Points, in no order, along strands that fork, close into loops and pass close to each other.
Points whose rows are less than 118 apart are linked; no others are. Some points are linked to none.
Z_754: [ 43  -3  13  -1 -50 -10 -32 -39  16 -46 -17  47  -8  39  -5 -24  -8 -10
  35  34  49 -19 -19  -2 -35]
Z_277: [ 17  -5  28  -2 -17  25 -20 -47  -9 -26  -3   2  -2  47 -15  -1 -14 -20
  10  97 -10  35   7  -2 -29]
Z_861: [ 13  -9 -19 -53  13 -41   0 -26 -41   4  -3  50  42 -17  10 -28 -10  21
  30 -15  30   8  13   1 -32]
Z_465: [-47  38   4  44 -12  34  -6 -11  -3 -12  27 -18 -17   3  11 -11  -1  27
  32  -4  44 -13 -10 -18  40]
Z_931: [ 80 -31  20 -35  11 -32  15  13   1  21  14   1 -11  -3 -18   9  30 -23
 -44 -47 -58  17  -3  36 -65]
Z_160: [ 29 -38   8  32 -43 -11 -16 -38   2  25   1 -24 -19  23 -55  -6 -16 -25
 -31  40 -90  39 -20  20  -8]
Z_726: [ 26 -35  23 -15  36  -9 -14  13  39 -10  -2  35  -2  32 -13  11  -5  -5
 -25   6  17  16  25  -7 -15]
Z_991: [-26 -29  -7  13 -30  89   6 -16  61 -12 -37  18 -16  27 -19  35 -15 -17
  -2  41  -3 -14  -4   5  10]
Z_59: [ 71 -27 -15 -39  17 -96 -11  54  -5 -12  -9  32  57  -7  17  -5  24 -22
 -27 -38   6   8 -12  -4 -28]
Z_671: [-30  13 -19 -18 -41 -65 -25  -2 -24   1  13   0  18 -37  24 -38 -70  48
  67 -38   9 -40  -9  22  28]
Z_266: [  4 -36  -4 -28  61 -38 -16  54  35  -7 -35  41  10   2  14  13  -2 -23
 -31  36   7   0  46 -19  10]
Z_249: [ 24  13  -2 -22 -42  24  21 -32   1  -7   4  -6 -29 -42 -22   3   2  -5
  17 -86  16 -40 -26  21 -38]
Z_746: [-16  14 -36 -48 -22 -50 -12 -16 -36   2  10  45  54 -28  36 -40 -50  46
  69 -38  37 -23   5   4  -1]
Z_235: [ 30 -10  35 -12  10 -27 -33 -20   5 -31   2  35 -12  33  -4 -19  -7  -9
  18  22  44  -1  11 -11 -38]
Z_670: [-37 -23  17   9 -12  66 -12 -17  73 -13 -18  23 -30  39 -22  16 -51  23
  17  15  23 -19  13   2  15]
Z_928: [ 66 -51 -13 -37  13 -59  14  22  -7  18 -18  25  26 -16  -5   4  23 -14
 -39 -35 -39  19  -8  12 -39]
Z_906: [-30   8 -48   5  37 -25  28  83  33  15  -6  36  42  -6  25  19  20  21
 -46 -28  36  10  12 -33  74]
Z_994: [ 24  -2  11  -9  67 -24 -31   6 -23 -17 -16  14   4 -15 -17  -1  24 -61
 -37  54   4  26  26 -41 -34]
Z_910: [ 22 -15  25  20 -61 -14 -18 -47  13  18   4 -33 -29  12 -51 -28 -47   3
   0  14 -55   1 -38  37   3]
Z_711: [-31  18  -6 -23 -45  16 -23  -2  15 -16 -27   9   6 -10  53 -37 -44  43
  84  34  -4 -74 -21  34  16]
Z_543: [ 31  15  18 -20  -8  48  40  -7   8  13   6 -25 -38  -7  -8  12  36 -20
  -9 -62 -11 -28 -20  36 -44]
Z_992: [-16   2  10   3  67  18 -29   3   6 -31 -15  26   3   5 -17  20   2 -47
 -34  63  38  28  45 -53  -7]
Z_732: [  6  24   7 -35  64  62  34  20  -8  21   8  18  29  22   2  15  48  11
 -45  11  14  31  -1  -3 -23]
Z_782: [-43   0  -2  53   4  30   1 -33 -11  13  18 -27 -37 -36 -44  11  -5 -14
 -11 -35  -5  12  -8 -23  20]
Z_922: [ 20  -3  18  25 -71   5 -35 -30  35 -32 -26  -9 -23  41 -10 -16 -24 -10
  33  49   5 -40 -33  12   0]
Z_484: [-21  -7 -12  -2 -69   9 -26 -26  19 -10 -48  -9 -13 -39   2 -33 -50   7
  50  33 -27 -79 -51  14  35]
Z_943: [-11   4 -28  20 -22 -55 -33 -35 -58  -1 -24 -18  22 -45  -7 -32  -8 -28
  20  44  -5  15   4 -35  16]
Z_148: [ 37   1   2  54 -40  -1   1  -1  -7  22   3 -46  -7  25 -14   4  41 -32
 -35  30 -85  20 -30   4  -7]
Z_771: [ 61  -3  42 -27  29 -24  -7 -26 -14   3  24   4 -28   2 -41 -11  25 -42
 -25 -19 -12  21   7   8 -83]
Z_940: [ 16   7 -18 -19  -5  34   4 -23  11 -25 -12  64  50  37 -11  10   5  13
 -17  51  56  41  -1 -34  -4]
Z_283: [  8   3  29 -49  13 -22  31  14 -28  12  51 -40  -9 -23   9   4  -6  43
   7 -80 -15   1  16  47 -32]
Z_269: [-62  56 -35  21   6  29   9  28   5 -31  -8  16  25   5  30  12  19  -7
   8  63  56   8  23 -58  72]
Z_187: [  5   2 -28 -44 -44  -7  13 -13 -16 -11 -10  17  17 -60  11   2 -16  17
  47 -86  29 -59 -21  16 -23]
Z_974: [-29   2 -20  29 -40 -22 -20  34  41 -23 -33 -13 -13   4  43 -13 -15   5
  40  14  18 -61 -17  -3  60]
Z_651: [ 12 -28 -20  23  26 -54   9  60   4  35  30  -6  16  -5   0  21  18  26
 -61 -49 -56  37  12  -2  29]
Z_3: [-16   1 -28  -1  48 -57   9  60  14   4  19  23  30 -24  13  22  -1  26
 -37 -66  41  12  28 -21  39]
Z_888: [ -5  19  -5   0 -27  42  15 -31  -7   1  -3   1   3  13   3 -11   7  21
  22   8  13  -8 -19   5  -5]
Z_538: [-15  17  30  17  -7   4  22  39 -14   9  47 -79 -37 -19  34   1  30   9
  29 -56 -29 -30 -24  37  26]
Z_391: [ -1 -17   3   4 -14  91  27 -22  54  16 -18  15 -22  27 -32  36  10 -14
 -24 -12 -12   2 -16  16 -13]
Z_2: [  9  24  17 -39  45   1   6 -20 -45   4  31  31  24  16   8 -21  12  35
   6   3  46  38  20  -5 -34]
Z_24: [-34 -23 -61 -32   0 -39  23  -3 -33  39 -21  11  25 -77   7  -8 -28  21
  14 -55  -9  -6   8   0  23]
Z_897: [-12 -18  10 -16  14  17   8  27  11   4 -32 -22 -18   4  38   1  -5   7
  28  40 -32 -36  18  30   5]
Z_267: [-70  25 -47  -5  23   8  25  51  15   9 -15  28  25 -12  42  11   8  20
   5   7  42 -11  34 -29  78]
Z_639: [ 26 -46   0 -11   4 -67  11  65  14  18  20 -16  23   9  26  16  -7  39
 -25 -53 -53   6  15  36   5]
Z_638: [-16  -7  -8  -8  37  55  -6  -1  33 -33 -14  60  22  23 -27  35 -11 -20
 -40  59  49  38  28 -45   3]
Z_877: [-11 -23 -30 -22  26 -55 -17  28  -2 -10 -46  34  22   0  23   0 -16 -32
   7  77  -6   9  47 -25  19]
Z_244: [ 11  -1   1 -14  -6  33  -9 -72 -40  -5  -6   7   0 -12 -36  -2 -14 -33
   6  67  -7  44   7 -13 -38]
Z_915: [-41  -1 -37 -23 -29 -18  10 -22 -37  33  -6  -5  22 -51  11 -38 -37  44
  39  -8 -21 -14 -22  19  41]
Z_619: [ 27 -25  34  -4  -2  -7 -14 -52   3  14  10 -18 -64 -16 -55  -1 -13 -43
  -4 -29 -30  -5   6  21 -58]
Z_510: [-25  35 -19  38  25  33  10  25  -4 -15   1   0  29  15  13  26  33 -13
 -42  46  30  36   1 -49  38]
Z_325: [-20 -23   7  -2  32 -74   2  63  -2   3  20 -24  -3 -23  23  13 -28  27
  -6 -62  -5  -4  45  10  33]
Z_408: [-17   6  -2  20  43 -58  -2  49 -29  11   5 -39   1 -33  31   3  14  -5
  -8 -15 -11   0  29 -13  22]
Z_135: [  2  -3   7  34  33 -18   3  23 -17  18  30 -20   1  10  -3   8  19  13
 -41  -4 -29  35  14  -7   8]
Z_253: [ -8 -22 -38   6  -3 -66 -20   9 -12  -5 -63   1  16 -42  13  -7   0 -40
   8  28  -9 -17  14 -28  15]
Z_925: [ 66  22  25  15 -32 -39   8  39   2 -24  17 -45  -3  24  28   5  47  -9
  -8 -53 -12 -33 -35  32 -29]
Z_804: [-19   1 -10  35  16 -27 -14 -35 -34  11  30   2 -11 -41 -43  -4 -20   4
 -17 -49  23  34  15 -37   9]
Z_176: [-33  11 -10 -29  26  -5  -2  32 -18  -4 -30  -8  12   5  65 -14  -3  18
  49  60  -4 -32  28  11  11]
Z_696: [-18   9  32  65 -21  32 -21 -16  35 -16  36 -16 -23  65 -25  10 -25  12
 -11  21   7  29  -1  -9  20]
Z_155: [-51  21  33  55 -25  24 -23 -13  33 -12  41 -19 -29  44  -3  -6 -37  42
  28   0  32   0 -10  -2  56]
Z_196: [  6  12  -7 -18 -18  65  24 -65 -35  12 -15   1  -6 -13 -18  -9  18 -17
  11  34  -7   9 -20   0 -39]
Z_617: [ -6   6  16 -22  15  73  43  30  24  12   5 -20 -23  -2  23  21  32  14
   6 -47  -5 -32 -12  36  -4]
Z_378: [ 13  27 -29 -30  16  73  45   0  -3   6 -13  43  60  16   0  15  44  13
 -45  29  38  36 -21 -23  -5]
Z_838: [-23  16  23  12 -10  28  19 -22 -28  37  40 -71 -46 -41 -12 -12   2   4
  21 -51 -46 -16 -28  38  14]
Z_899: [ -5  16   5  42  49  14  -6  44   5  -4  11 -16   6  24   7  28  41 -18
 -50  22 -11  25   8 -29  17]
Z_946: [ 43  28  15  48 -45 -21 -10 -28 -25  -3  18 -32  -9  33 -12 -19  36 -14
  -9  17 -14  17 -36  -2 -21]
Z_182: [-35   6 -11 -55   3  -2 -17   6  -6   2 -23  32  18   0  61 -29 -51  45
  80  43   2 -43  31  28   2]
Z_177: [ 22  21   7  15   4  61  27 -19  10  10   6  -3 -20  16 -30  17  47 -34
 -39 -30   3   6 -27  -1 -31]
Z_475: [-18 -19   0  -1  11  48  28  47  47   8 -24  -5 -11  13  35  24  20  15
   4  -4  -5 -33  -1  21  24]
Z_343: [ -2  27  26  -8  63  30  12 -16 -32  22  49  19  30  36 -16   1  18  34
 -34   6  21  70  26 -10 -17]
Z_180: [-15 -12 -11   3   7 -24 -15 -49 -45   6  -2   6  -8 -33 -27 -16 -19 -10
   3  20  -4  33  19 -24 -10]
Z_570: [  1  -7 -50 -28  -8 -25  20   9 -19   3 -36  18  36 -65  20   8   8  -1
  12 -59  24 -32 -11  -9   1]
Z_232: [ 70  33  29  33 -40 -20   6  -9   4  -4  33 -26 -21  47 -13  -5  44 -21
 -28 -38 -15   3 -38  23 -47]
Z_396: [-22   1  37  40  -2  34 -39 -35  13 -33  20 -21 -27  53 -25   9 -43 -19
   9  78   1  36  23 -19  -1]
Z_872: [ 13  14  26  28  -5 -17  10  67  15 -21  16 -53 -16  10  36  20  38   3
   3 -54   3 -40 -18  18  14]
Z_563: [-45  18  14  46  -5  69  20 -40 -13  36  37 -52 -43 -17 -40   6  11 -24
  -6 -24 -37  18 -25  10  21]
Z_352: [ 26 -36  30  -2 -43   2 -24 -40  31  -7 -22  -5 -48  13 -35 -10 -36 -18
  18  16 -24 -27 -12  27 -37]

A piece is two or more points that can be reached from each other along the links. Count, over all rows, the pieces, the separate loops (a circle has one, a figure eight two, a Y none), the forks (points with three links) and the tips (points with one).
pieces -> 3
loops -> 4
forks -> 6
tips -> 4

How many points has the smallest loop of links through each point below? Write - if it is on no loop.
Z_155 -> 8
Z_946 -> 22
Z_325 -> 5
Z_3 -> 9

A fork is a point with three links, a tip a point with one. Leave the first point through the second and follow the links. Name the first fork or tip that comes.
Z_782; Z_563 -> Z_352
Z_277; Z_396 -> Z_244
Z_994; Z_992 -> Z_543
Z_925; Z_872 -> Z_180
Z_671; Z_746 -> Z_994

Name the points in between on the shortest way along the links from the first point to the second, in order.
Z_638; Z_182 -> Z_940 Z_378 Z_732 Z_343 Z_2 Z_861 Z_746 Z_671 Z_915 Z_24 Z_570 Z_187 Z_249 Z_543 Z_617 Z_475 Z_897 Z_176
Z_196; Z_946 -> Z_244 Z_180 Z_804 Z_782 Z_563 Z_838 Z_538 Z_872 Z_925 Z_232
Z_910; Z_196 -> Z_352 Z_922 Z_754 Z_235 Z_726 Z_266 Z_877 Z_253 Z_943 Z_180 Z_244
Z_59; Z_872 -> Z_928 Z_931 Z_771 Z_619 Z_352 Z_910 Z_160 Z_148 Z_946 Z_232 Z_925
